Points, in no order, along strands that fork and pass close to each other.
Two points are linked if the straight distance between their rows is under 66.1. Some points are linked to none.
sobu: [  2  10  -4  11  -9  13  -3  -8  -5 -17   0  -1   3 -11  11   6  -2 -37
   3  16  -3   1  -7  14 -26   6  -9   1  12   4   8   2   9   7  20   6
   1  23  -2]
mono: [ -6  28 -17 -10 -15   7   4  -4  -7 -11  -8  19  15  -6  -3   6  15  -3
   6  15  13  20  30  10 -18   2   6  -7  12  -6  11  12 -10   4   3  16
  13   4 -15]
tipup: [ 10  -8 -31 -12   5 -15  21   3 -20   0  25  -4  11  18   5 -24  10  24
  -4 -23 -13  18  40  11  13   3 -12 -21  -3 -23  20 -17 -14   2 -21 -11
  11  -3 -13]
Tet: [ 18   5  12 -20  -2 -14  11  -1  -7  -8  -9   7 -10 -14   1  -3   2  15
  -4 -20   6 -16   0 -13   6 -16   0   9 -16  17  -8   0  -4 -23   4   9
 -10   1  -4]
meb: [ -7   4 -25  11  -6 -12  -3  -5 -24   2  21 -10   3   8  -1  -7   0 -14
   1  -1 -12  20  12  16 -10  28  14 -10   0  -9  -2   8 -11  13  -5   5
  17  21  -6]
Ves: [ -1 -29  14  -8  -1  -7  -3  20 -31   6   3 -12  -2 -11   0 -15  -5  -1
  24 -10 -13   7   5 -15  -3  19   4  -5  -2  20  29  -4  -7  -1 -10  -3
  -1 -14   6]
Karid: [ 21  19  -4  -6  11  34   3  13  10  -6  -9  10   8   1 -48  14   3  -7
   1 -14  14   0   8  19  10 -18  14   7  -1 -20 -16   9  34  -2  10  -2
  11  11 -11]
dena: [  6   2  -8 -26  -7  -3  22  13 -21 -13 -13   3  14   1   9 -10  20  -6
  26 -10   0  10  16   1  -9   4  -7   8   3   6   7  10 -17  -2  -3   8
  -7  -7   3]
kos: [-18  -5  -7   6 -15 -20  -7  -8   8  20  -4  15   2   0  16   8  -1  21
  -8   9  21  11  18   6   8   4  18  -4   4 -20   4  18 -13   6  -4  -2
  22   0 -18]
Gemed: [ -6   1  27  -4  -2 -25 -21  -6  -1  15   1   6  12  -4  43   1 -26   7
 -22  23  -5   3 -10  -1  -1   8   8   1  13  21  16 -14 -11 -24  -7  -9
   8 -17  -5]
baru: [ 14   8 -22  -5  -7 -33  15  -9  -9 -22  13   4   5  14  21 -21   8  11
   8  -5 -19  -2 -10 -13  -1   5 -31 -13 -19  18 -10  -3  -7 -10  -8  -2
 -12  -2  22]
tozod: [-11   4  10  12  15   2 -17 -25  19  -2   3 -20  -7 -13   0  20 -13 -14
 -19  26  -2  -6  -9  -3   9  -1  -6   1  21   2 -17  -1  21  -7  14   7
 -13  10  -2]
vum: [  3  -8 -24 -11  -9 -11  20   4 -31  -3  23 -14  23  15  20 -21   7 -18
  12   4 -13  14   2   1 -10  25 -15 -10  -8   0   9  11 -17   6 -11  -9
   9   1   8]
teked: [ -1  16  -6 -15  -1   3  -1  16  -4 -15 -14   5  -8   3 -10  -5  12 -13
  29   4 -11  11  13  -3  -5 -15  -4   8  10  17   7  -1  -1   1   0  14
 -15 -15  -5]
Gapa: [-17  -9  22  -2  22   9 -13   7  46  13 -21 -12  -4 -18  20  35  -5   8
 -22  33   0  -2 -29  -2  13 -13  -2   0  22   5 -16   2   9 -10   9   2
 -24 -10  14]
nelo: [ 10  -7   1 -10  -6  -1  -9  33  16  -6  -7   8 -17   0  26  -6   2   2
   1  -1 -14 -13 -35 -22  -3  -3  -6   5   2  33  -7 -10  12 -12   7  -1
 -21 -27  24]
Tidur: [  2  24  11   2  18  -9  -8 -27   9 -10  13 -10   3  -1   1  18 -17  -4
 -13  14   4  -8   1   0  11  -3 -20 -10   1   6 -23 -12  20  -8  10  21
 -11  18 -13]
lese: [  7 -10  -6  -5  -3 -10  10  -7  -6  13  13   6   4   3 -15 -10   3  22
  -1 -17   5  -1  22   7  16   4  15  -8  -5 -20  13  -6  -4  -8 -13  -3
  22  -1 -22]
lel: [  8   5  23 -24   6  22  -3  14  -1 -12 -23   2  -5   2 -17   6  11  -2
  14 -17  10   2 -35 -13 -14  -6   0  36  -8  18 -21  -3   1  -3  -3  13
 -19  -3  18]
Bomen: [ 12  13 -10  -3   7 -20   1  -3  -7  -4  11   8   4  -3  18 -11 -10  -4
  -5  10 -14 -11   8   6   6  -2  -6  -8   0  19  12 -11   0 -14   8  13
  -2  -6 -17]
morom: [ 18  -1 -11  -7  -6 -14   6   8  -2 -15   6  -4  -3   6  10 -17   2 -18
  14 -12 -20   3 -26 -14  -4   8 -16  -7 -17  27  -8   3  12 -11   2   2
 -18   3  16]
ges: [ -8 -13   9   0  -2  -7   1  13  15  16  -5   3  -6   2 -21   5  -7  25
   7 -20  10   4   9 -12  24  -2  14  -5  -6 -18  -4   7  12   8  -9  -1
   0  -9   1]
zomil: [  2  17 -27   8  -7 -13  -9 -13 -21  11  26   5   1   3  13 -13  -6  -4
  -3  -8 -10  10  14  17   2  17   3  -5   1 -14  11   7 -18   2  -4  -9
  35   2 -24]
tidef: [ -4   5  13 -13  -5 -17 -13 -14 -20  -8   5 -17  13   9  10  -9 -12  -1
  12   3  -3  12   7  -8 -12   5 -12  -1  -1  32   9 -10 -13 -11 -18   4
   0   0  12]
Bav: [ -1  12  11   5   2 -12 -13 -10  19  -1   8  -1 -10   7  21   8 -18   2
 -14  -1  -5  -6 -33 -10   7   6  -7  -6  -2  17 -29  -2  14  -5   5  11
 -18  -1  21]
famo: [-25   3  11  24  -6   0 -30  11  37  29  -9   0 -23 -11  13  20 -14   6
 -11   9 -20  -1 -25 -18  11 -11   6   5  13  14 -13  10  18   1   2  -8
 -13 -23  19]
lasap: [ 18  14 -14  -1 -14 -10  11   7   2   0  -5  18  -6  -7   4   3   6  13
  -4 -20   1 -13   4  -4   8 -26   3   8 -14  -2   7  11   1  -5  15   7
   4  -2 -10]
zin: [  4   7 -17  -2  -3   9  33   1  -9 -12   5  10  14   1  -8 -15  14  21
   0  -1  15  11  43  27  -7  -1  -4 -34  -3 -24   6  -4  -5   6   0   6
  17   3 -12]
seso: [ -2  20 -28  24  -4   1  -5  -9   8 -23   0   3  -3   0   3  -7   6 -25
   3   2 -12  -2 -14   3 -17   2 -17   3  -1  10  -1   4  17  17  24   6
   1  21   9]
didog: [-13 -19  24 -10 -10  -2  -3  25  -2   2 -22   6   0 -12   0  -1  -3  12
  22  -3  18   7 -10 -20  -1   0   7   9   7   9  17  -2  -9   3  -4  -1
  -2 -21  10]
pigo: [-14   5  -1   9 -19 -16   4   5  -8  -3 -10   2   0   4  13  -6  -1  19
  20 -17  -5   4   0 -15   1  -8  -3   1  -9   2  -5   5 -25   6 -11   1
   2  -4  12]
pebe: [  8   7  -5  18   0  -6 -10 -14  11   6   5  -1 -18  -5  18  11  -8 -13
 -10  -1 -13 -22 -33  -4  -1  -7 -10  13 -11  12 -17   1   7   2  20   7
  -6   7   8]
suga: [ -3 -26   3  11  17 -19  -2 -15  -7   4  23 -11   2  17   9 -20 -20   5
  -9   9  -9 -11 -13   2   6  14  -2 -15 -10  -9   9 -25 -14   7 -18 -10
  -8   1   1]
pinu: [ -3   8  15  -7  -3   2 -13   4  13   4 -11   1  -7  -9  -3  16  -6   5
   2   4  10  -4  -6  -6  11  -8   6  15  13   0  -7   2   9  -1  17  17
 -11 -10  -7]
lebe: [-11  20 -17   5   1  -6   6 -20 -26 -23  13  -8  22  19  -7 -17   8   1
  13   0  -5   8  23  12 -12   8 -19 -20 -15  -1  -1 -14  -5   1 -23  -2
  -1  22  12]
tuzup: [-10  13  33  -9   1  -7 -26  -5  11  13 -16   3  -8 -15  16  20 -16   7
  -9  15   7   3 -11 -12   9  -6   1   0  25  25  -9   2   6 -16  12  10
  -5 -23  -5]
raza: [  1  -6   1   4   8  28 -20  14  38   5 -16   2 -21   1  12  21  -6  -4
 -22   6 -14 -11 -46  -4  -9  -8  -2  27  10   5 -27   4  19  -4  21   5
 -19  -2  16]
Niro: [  8   3  15   5   4 -19  -5 -17   6   2  22   1  -3  13  -1 -15 -21  15
  -5  -6   2  -7  -2  -9   7   9  -3 -11 -10   2  -1 -19   3  -4 -11  -3
 -10   0   8]
vutu: [ -6  -4  -1   9  -7  27   7   7   8 -10  -8   8   6  15 -10   8  10  -8
  20  -5  14   7  -9   7 -14  -7   3   6   0 -14 -18   9 -12  20   0  -3
  -8   3  27]
Ruv: [ -6  22 -15   7  -4 -12  -6 -29  -7  -2  25   1   1   2   9  -9  -1   1
 -20  14  -8   6  18  12 -13   8  -5  -9  -4 -10  19 -11   2   6   5   7
  30  14 -26]
vuso: [  7   6  -2 -16   2  11   0  18  12  -2 -27  22  -2 -16  -5  10   6   5
   2   8  11  -4   8   4   5  -8  15  20  17  -3  14  19  12  -7  20  11
   5  -8 -21]
dad: [ -2  19  10 -12 -11  -3 -12  -8  -5   2 -15   7   0 -17 -28  18  12  -3
   4  -5  24  -3  23  -4   8  -8   9   4   6  -7   3  17   1  -8  -9  16
  21   2 -35]
Zefo: [-13  -6   4 -26  10 -16  -3   5 -22   7   6   1  17  11  -1 -25  -8  23
   5   3   0   9  48   7   4  18   6 -11  -5   2  20 -16 -11 -10 -33   0
  -1  -6  -6]
vogen: [ -6  25 -28  24  -5  -7  -7  -6  -1 -26   2   1 -12  18   1 -12  12 -14
  22   3 -17  14   3  13 -10 -10 -24 -19   0  11  -5  -2  13  10   9   7
  -4  10   7]
Nege: [  3   8  -2 -10  13   8  16 -13 -22 -20   9  -5  32  12  -9  -7  -2   2
  -1   7  13   7  31  22 -12   4 -10 -12 -17  -3   4 -10  -9 -17 -22   4
  -8  17   3]
gaz: [  3 -15  19  -3  11  18  -1  15  10  -1 -13  -9  -5   8 -14   5  -9 -15
  23   2  11   4 -22  -1   3  13   8   7  10   4  -8   0   6   1   1  -3
 -21 -17  23]
Sizu: [ -5 -10   4  12   5  21 -10   2   5  11 -14 -13 -14  -1 -28  14  10  -1
  -9  -2   2 -18   7  -9   9 -14   7  13  -2 -18   5   6  20  24   3  -1
   6   3 -15]
miti: [ 10   5  -1 -10   7  -9   8 -15  -9  -2  16   2  24  23   8 -11 -13   8
  -6  10  11   5  21  20  -9  23   1 -15  -8  -8   0  -4 -11   1 -14   6
  14  10  -1]
nunog: [-26   9   5  18  -2 -20 -35 -23   2  16   3  -6 -12  -9   5   9 -11  -1
  -2  15  -9   2   1  -6   8   7   5   0  10   7  13   5  -8   5  -9  -2
   9  -8 -12]
Vodud: [-15  -8  14  22   3   2 -16 -14  39  13 -13 -21   1 -16   3  34  -4 -12
 -28  30  -6 -10 -21  -3   3 -20  -8   2  16   2  -9   0   5  -5   3  -6
 -18  12  14]
lema: [ 11  -7  -5 -12  10  13  28  16 -26 -11  -3   3  16   1 -25 -17  19  -3
  21 -22   9   0  26   2   9  -9  -8  -3 -18   3   6  -4  -8 -18 -26  -9
 -18   2   5]
zeki: [  4  19   1  -5   1 -21  -7   2  -2  -1   8   9  -9 -13  34 -21 -16  10
 -15   8 -17 -10 -10 -15  12 -15  -9  -6  -4  36  11 -19   1 -33  -3   3
 -13 -17  -2]
Fefav: [-12   2 -20 -12 -20  15  17  14 -12  -7 -15  18  15 -13 -20   1  22   1
   9  -3  25  23  25  15  -8  -1  19  -4   7 -26  10  18  -7   6   5   3
  19  10 -10]
gim: [  1  -8  -1  17  -1 -14  -4  -2  12   7   6   1   3  -1  21   0 -11  -8
 -18  30 -11 -16 -16   7   7  -4   0   0   4   1  18 -13  -3  -8   4   0
  -7  -8  -9]
Lenu: [ -8 -27 -16  30   4 -12  -5  -2  -5   6  25 -16 -18  12 -10 -14  -6 -10
  -1   7 -12  -5  -7   6   7   9   2 -17   2 -12   3 -19   1  19  -7  -1
  -3   6  -3]
nogul: [ -6  14   0  -3 -13  16   7 -15  -6 -15  -7  14   8 -15   6  12  12 -13
 -10  24   3  -4  16  14 -24  -6  -4  -2  15  -1  10   1  -2  12  17  15
   5  13 -10]
molud: [-20   1 -14  15 -10   3   3  -5 -12   3   4  -4   1  10  -4   2   7 -10
  16   0   5  14   4   7 -19   6   4  -2  -1  -9 -12   7 -14  25 -11  -2
  10  18  14]
zad: [  2 -16  19  10  -1 -14 -10 -22 -11 -10  -1 -20   5 -10  10  -3   5  -4
 -13  16   2 -16 -22  -8 -10  -5  -4   4  -4  24  12 -10 -20 -11  -1   0
  -4  13   0]
buriz: [ 13 -24 -18  -8  -2  -2  16  19 -23  -1   6 -16   3   3   9 -19   3 -19
  21  -8 -18  -5  -4 -17  -6  11 -13  -7 -11   8  21  -1 -12   3  -7 -14
  -1  -4   4]
Kas: [  7  31   0  13   6 -19  -4 -32  11  -7  24   4   2   6  20   3 -16  -3
 -18   5   3  -1  -4  15  -1   6  -9  -4  -7  -5  -3  -9   4  -2   5  10
   7  20 -11]
Poro: [-14 -13  -7  21   0  16 -25  17  47  20 -15   1 -11  -2  17  17  -5  -1
 -27  20 -25 -10 -45 -12   1 -14   6  23  12   6 -17   8  12  -5   9 -15
 -22 -22  26]
fodin: [-30   1   4  23 -13  -9 -19 -12  16  23  -4   8  -6  -2  14  17   4   9
   3  13   7  -6   1  -2  -3  -7  10   9  12  -8  -2  19 -15  14  -1  -3
   7  -5  -4]
buvok: [  3 -11  26  -9   9  18  18 -13  -5  -4  -3   7  14   3 -23  12  11  -8
  -2  -8  40  -8  10  13   3   9  16 -10  -8 -24 -10   3  -3  -2  -8   3
   8  13  -2]
Niza: [ 11  28 -15   9  -1  -7  13  -3 -10 -18   9   0   4  15 -14 -15   0  -4
  20  -7  -2  11  19  17  -1  -4 -11 -15  -9   1 -14  -4   2  -2   3   2
  -9  14  10]
dudav: [  9 -16  41 -29  23  28 -12  12  20  -2 -11 -12 -15  -6  -6  31 -14   2
 -18 -10   5  -7 -46 -17   4  -1   1  17   8  18 -32 -13  21 -11  16   9
 -17  -8  12]
Dunav: [ 14  -7  15 -10 -13 -12  -6  19   3  -2  -1   5 -14 -12  38  -3 -15   9
 -14   2 -19 -14 -36 -19   6  -9  -8  -9  -7  33   5 -18   7 -34   5  -6
 -18 -17  15]
Vanag: [ -5   5  11  16  16  12 -21  -6  30  20  -4 -15 -18   2 -22  18  -8   1
  -9  -3  -6 -16  -4 -10  26  -7   4  11   7 -20 -14   7  25  22   2  -1
 -10  -2  -8]
senid: [  8  -2 -15   8  -8  13  17  -6  -6   4  17   5   3  -9 -21   1   4 -17
 -12  -3   8   4  20  25 -11  11  15 -16   6 -23   4  12   9  12  14   2
  28  18 -17]
Lor: [ 18 -22  27 -14   7  15  14   4   0 -18 -19   0   6  -8   5   3   3   0
  -2   8  28 -16 -16   6  -6 -11  -1   8   0   9   8  -5  -6 -14   6  10
 -16  -5   6]
sigid: [ -4 -12  43 -34  38  27  -9  16  30   9 -26  -5  -8 -21 -12  31  -3   5
 -10   1  27   4 -33 -19  10   3   1  26  21   1 -21   2  22  -3  13   7
 -10 -18  -2]
Rubo: [ -7  -3  15  -2  14 -11 -11 -22  -9  11  13  -7  11   5  -4   6 -13  -4
 -13  14  13  -6  14  19   2  27  16  -4   3  -5   8  -4  -9  -2 -13   8
  15   9 -21]
dop: [ 24   9 -10  -5   8  30  25   4   3  -7  -3  20   8  -8 -33  -2   1 -15
   2  -2  15   6  18  31  -4  -3   8  -6   3 -20   5  10  21  -4  19  -1
  12  13 -14]
Tov: [-17 -12  28  10  -3 -22 -18  -3  18  34   3   7   3 -16  28  10 -26  15
 -19  23   9  -5  -6  -5   9  17  18  -1  17   1  11   5  -4 -14  -4 -16
   9 -25  -6]
zona: [ -6 -15  26  18   5 -12  -7 -13  18  10  13  -5  -4  10   7  -2 -26  -1
  -5   5   0  -7 -27  -7   8  13   2  -6  -7   9 -18 -11   8 -10   2 -12
 -13  -7  22]
bom: [ 13  -2 -14 -16  -4  20  20  20   8  -5 -19  18   1  -2  -8  -2  20   4
   5 -10   5  -5  11  10   0 -19   6  12  -7 -10  11   7   5   2  19  13
   4  -4 -13]
Zigik: [ -5 -17  29   8  10   4 -15 -17  -8  15   7 -16  -3 -10 -16  16  -3 -16
  -3  12  17  -7   0   6  -2  20  18   3  14  -4  -2   9  -9   6  -5  -9
   4   7  -6]
Lafad: [-11   4   7  15   5  25   3  -7   4  -6 -11 -12   1  12 -36  13   8  -7
  14 -11  17   2  -7  -2  -4  -3   1   8  -6 -15 -18   2  13  22 -13  -1
 -14  12  17]
rosib: [-18 -14   8   4  -7 -20 -24 -12 -15  17  14  -5   2  -1  21  -8 -14   1
  -7  18  -9   3   3  -4   0  15  14   6   8  13  25 -11 -17  -4 -18 -13
  12 -10 -12]
fik: [ -9  10  -4  13   8  22 -17  -5  30 -12  -7   5 -19 -12  19  29   3 -12
 -17  16 -10  -3 -41  -5  -5 -12 -16   3  16  10 -29   2  19   3  32  12
 -17   9  21]
denav: [-20 -23 -13   7 -21  -5   6   3 -20  14   7   2  -4   1  14   3  -1  16
  -3  -7   2  10   6  -2   8   4  16   2  -3 -24   7   7 -29  17  -7  -6
  23   3 -13]
rosil: [ 12  18   2  -9  23  33  -9   4  23  11 -15   7 -11   8 -30  18  -3 -10
  -4 -13  -3  -2  -5   0   3 -15  11  23   5 -15 -20  17  42  12  22   5
   4   6 -11]
sab: [  9  26  -9  22  -1  -8   6 -18  21  11  22  11 -10   2  11  10 -11   6
 -19  -1   6  -3   2  14  13   1   2  -5  -9 -25 -14   4  12  10  16   4
  13   7 -13]
zomug: [  4  -7 -22  -5  -5  26  15  18  -1  -3 -13  21   7   3 -24   2  21   3
   8 -16   5  11  17  14 -13 -14  10   6  -5 -32   9  17   0  20  10  -6
  29   5  -5]
lup: [-16 -22  18  16   1   0 -23  -4  13  20  -3 -20 -11  -9  -6  17 -16 -16
  -5  12  -5  -5 -15  -6  -6  13  14  20  12   5   0  18  -5  12   5 -18
  -1  -7   1]
dev: [-20 -32  15 -14  -4   6   4  21  -4   9 -21   7  -5  -3 -27  -8   2  25
  23 -17  19   7   7 -13  11  -3  21   2  -2 -11   9   4  -4  11 -18 -13
   2 -16   3]
Babon: [ 17   7 -32   4 -16   4  35   2 -12 -11  13   3   8   8  -3 -11  25  -3
   6 -27 -17  16   9   4  -9 -12 -11  -8 -12 -17   1   0  -9  14   2 -22
  23  13   8]
Nal: [ -5  10  19  -7 -22 -23 -16  -8 -13   5  -6  -3  -5 -11  13  -7 -10   8
   7 -14  -2   0 -13 -20   1   4  -2   6   1  25   6  -7 -13  -5  -6  -2
  -1  -7   9]
ditif: [ 10  17 -20  21  -7   6   9  -9   6   3  14  15  -2   4  -5   5  -4 -10
  -5  -7  -1   3   2   9  -9   0   8   4  -6 -18   2  11   8  21  17  -5
  29  14  -9]
fefu: [  4 -11   9 -19 -11  -7   5  31   7  -1 -10   9  -2 -10  10 -19   2   6
  17 -11  -5  -3  -6 -16  -2  -6   0  14   1  20   7   0   2 -16   4  -6
 -13 -30  14]
Vege: [  0 -27  32   1   7  -1 -10   8 -11  -1  -1  -9   3  -6  -5  -8 -19 -15
   9  15  -1   2  -5   2  -3  23   5  -5  17  18  18  -6  -4  -6 -10  -6
  -2 -20   5]
Mog: [ 11  -3 -24 -13   1   9  23  16 -28  -6  -5   1  16  -7 -17 -13  28  -5
  13 -13  -5   5  32  -3  -6  -6  -6   0  -3  -1  18   7 -18  -4  -9  -6
   5   9  -7]
fimen: [-11   4   1  -5 -11 -30  -9   2  -3  12  13  18   3   1  29 -18 -18  33
  -2  -3 -10   6  19 -14  16   7  -6  -7 -11   9  26 -19 -12 -15 -18  -8
   4 -29  -8]
dibug: [  4 -18 -25  14  -8  22  22  14 -10 -10  -5   4  -1  13  -9  -5  24   6
   4 -24  -6   0   9   0  -8 -18  -1  -1 -11 -25  -1   1   4  28   1 -15
  17   8   0]
Gisob: [ 19  23 -30   4  -4   0  -4   5   9 -16  -1  -4  -6  16  -3 -14   4 -21
   7 -12 -21  -1 -28  -7  -8  -1 -11   9  -8  17 -21   7  27   2  15   3
  -2   2  14]
zibu: [ 16   2 -25 -11  10 -18  30 -12 -20   0  25  -5  15  11   5 -23  22  21
   0 -20 -13  11  43   6   3   2 -29 -12 -23  -9  11 -15 -15 -16 -26 -19
  -5   9   4]
mav: [ 18 -12  25 -19   8  -5   8   5  -5 -14 -11  -5   9  -2   8  -6  -4 -15
   7  18   3  -5 -11   1  -4  -1 -11   1   6  31   5 -14  -7 -27   8   5
 -20  -9   5]
Tud: [ 10 -15   4 -25   7 -11  10  16 -21   3   2  -4   6  -8 -14 -26 -11   3
  14  -1  -8  -1  28  -4  10  18  -3  -7  -6   8  22  -2  -5 -10 -13  -8
  -6 -17  -5]
fege: [ 17  -5  16 -10  15  17  25  -4   4 -15  -2   7  11   3  -8  -8   8 -10
  -1   1  24 -14   4   8  -9  -5  -4  -3 -10  -8   3 -10  -9  -5   4  13
  -8  14  -1]
Laru: [-13   7  25  -2 -13 -11 -15   9   8  26  -9  13 -13 -18  24  14 -21  15
 -13   6   6   2 -18 -19   1   6  16  11  15  18  -7  13  -1 -13   9 -12
   6 -22   7]
pebu: [  2  15  -5 -13  -3 -10   4  -6 -21 -11  -1  -7  24   8  19 -15  15 -11
  21   9  -6  11  11  -6 -16  11 -18  -1  -4  17   7  13 -28  -7 -11  -3
  -1   9  11]
bef: [ -1   4 -15  14  -4   0  13 -10  12  -7   6   5   2  13   8  -3   2   7
  -8  14   5  10  25  25 -15   5   2 -35   5 -32   7  -5   1  16   4   3
   8   5  -7]
runuv: [  7   5  13 -21  12  13   4  19  16 -12 -20   8 -11 -13  10  24   0  15
 -16   5  18 -13 -11   2  11 -14  -4   7   5   2 -13  -4  11 -18  22  25
 -23   2 -11]
lom: [ -6 -24 -27 -10 -17  -3  16  13 -34  10   7  -7   1   4 -14  -6  16   4
   1 -29  -7  12  14   1   1   7  23  -3  -1 -24   1  10 -22  17 -12 -13
  29   5  -7]
Viti: [ 20  17 -40 -15 -10  -9  28   5 -17  -3  13  -4  17  13   5 -10  23   8
  17 -16 -21  28  29  23   2  -4 -25 -16  -5 -11  -5   6 -12  -8   0 -23
  26   4  16]
Tobon: [-20 -16   8  28 -14  -7 -28  -4  17  21  -5 -11  -9  -8  11  12 -15 -11
 -14  19 -21 -10 -28 -18   0  -6   7  11   8  17   2   6  -2  -5   2 -20
  -6 -11  11]
kepa: [-18   4 -17  22  -5  15  -7   8  -3 -10 -10  -2 -11   5 -12   2  21  -2
  11  13  -2   2  15   7  -2 -14  -4  -4  18  -8   0   2   6  30   4  12
  -9  -5  -6]
kuvov: [ 12   4 -18   2  -8 -20  22 -14 -13 -14  21  -2   6  13  10 -22  10  18
   2 -27 -11  -4  11  -9   8  -9 -24 -11 -27  -5   0 -15 -19   1 -14 -11
   1   3   9]
Bosi: [ -5   3  15   5   7  31  10 -15 -16 -12  -6 -11  12  -9 -28  11  15 -18
   8  -9  29 -11  -4   5 -13   0   5   0  -8  -5  -9   2   3   8 -11   0
   6  30  -2]
dazed: [-13   4  20 -21  19  19 -20  22  44  12 -30  -1 -13 -25   9  37  -1  13
 -18  16   7  -3 -30  -9  12   4   5  18  25   8 -28   9  14  -3  19   5
 -15 -15   7]
kudo: [-12  -9   0  30   2  -3 -11   2  17  14   9 -16 -20   7 -21   2 -12  -1
   2   5  -8  -3  -5  -5  20  10   2  -5   4  -8  -6   3   9  23  -4  -1
 -12 -11   2]
gen: [  2   6  -8   6  -4  18  -9   6 -13   0 -15  -3  -1 -11 -35   6  15   9
  10  -4   7  -5  16   3  11 -21  10  12   3  -9   8   5  11   1  -4   8
   9   7 -33]
bobak: [  8  10   3  -2  15  31 -32  -3  29  13 -12   0 -19  11  -7  16   5  -4
 -12  -3 -15 -11 -25 -11  -9 -22  -1  31   0  -5 -27   9  33   9  24   0
  -8   5   3]
bavim: [  0 -18 -10   3  -8  -8  14  11   8   1  -2  10  -5  19   9  -3   0  22
   4 -22   6  -1 -10 -11   9  -9  15   2 -17 -12  -7   6  -3  12  -1  -7
   0 -13  15]
Togaf: [  5  -9 -25  -1   7   9  22  -4 -27  -3  23  -6   6  12  -5 -27  14  10
 -16   0   3  14  35  19  -5   9   1 -31  -8 -22  18 -21 -12   5 -17   6
  10  14 -24]
gelom: [ -5 -31  -3  -4  13   6   8   5 -40  -3  11 -19   7   4  -4 -19  12 -16
   3   1   4   0   5   2 -13  20   3  -5  -1  -3   6  -3 -28   8 -19  -1
  -2  16  -3]
Bipiv: [ 20  16   7 -15   7   4  14   1 -12 -10  -2   7   0  -5 -33  -9   5   1
  11 -30   3  -1  11  -9   5 -15  -2  10 -18   5  -3  -6   1 -19 -13   0
  -6  10   1]
rifu: [ 17   0   0   8   1 -11   2  -9  -4  -7   9 -11  -8  13 -10 -14  -5 -13
  10 -16 -13 -11 -13  -9   6   3  -6   7 -20   1  -2  -7   6   1  -7  -1
  -3   6   7]

Follow the links from the first point to the second, and from the first to the third. Name the last point that the two ways share.
kudo / teked / tozod -> seso
Gemed / buriz / lebe -> bom
Nege / Vanag / vuso -> seso
vutu / fik / dazed -> Kas
tidef / Tov / Niro -> bom

A fork is a point with three links, a tip a point with one. Leave the first point through the second and follow the links. Name the first fork or tip that comes.
gim / Bomen -> pebu
seso / vogen -> raza
zomil / meb -> mav
famo / Tobon -> seso
lom / denav -> pinu
pinu / tuzup -> lom
Nal / pigo -> gim
Lor / fege -> Kas

Name the points in between on the shortest way along the links from the first point to the second, in order.
lup / Laru -> Zigik Rubo miti Nege lebe Niza vogen seso sobu nogul mono Fefav zomug bom vuso pinu tuzup
Sizu / mono -> Vanag kudo Lenu suga Niro rifu morom Gisob seso sobu nogul
Tud / lasap -> Ves buriz vum pebu dena Mog lema Bipiv Tet
Mog / nelo -> dena pebu tidef Nal pigo bavim ges dev didog fefu
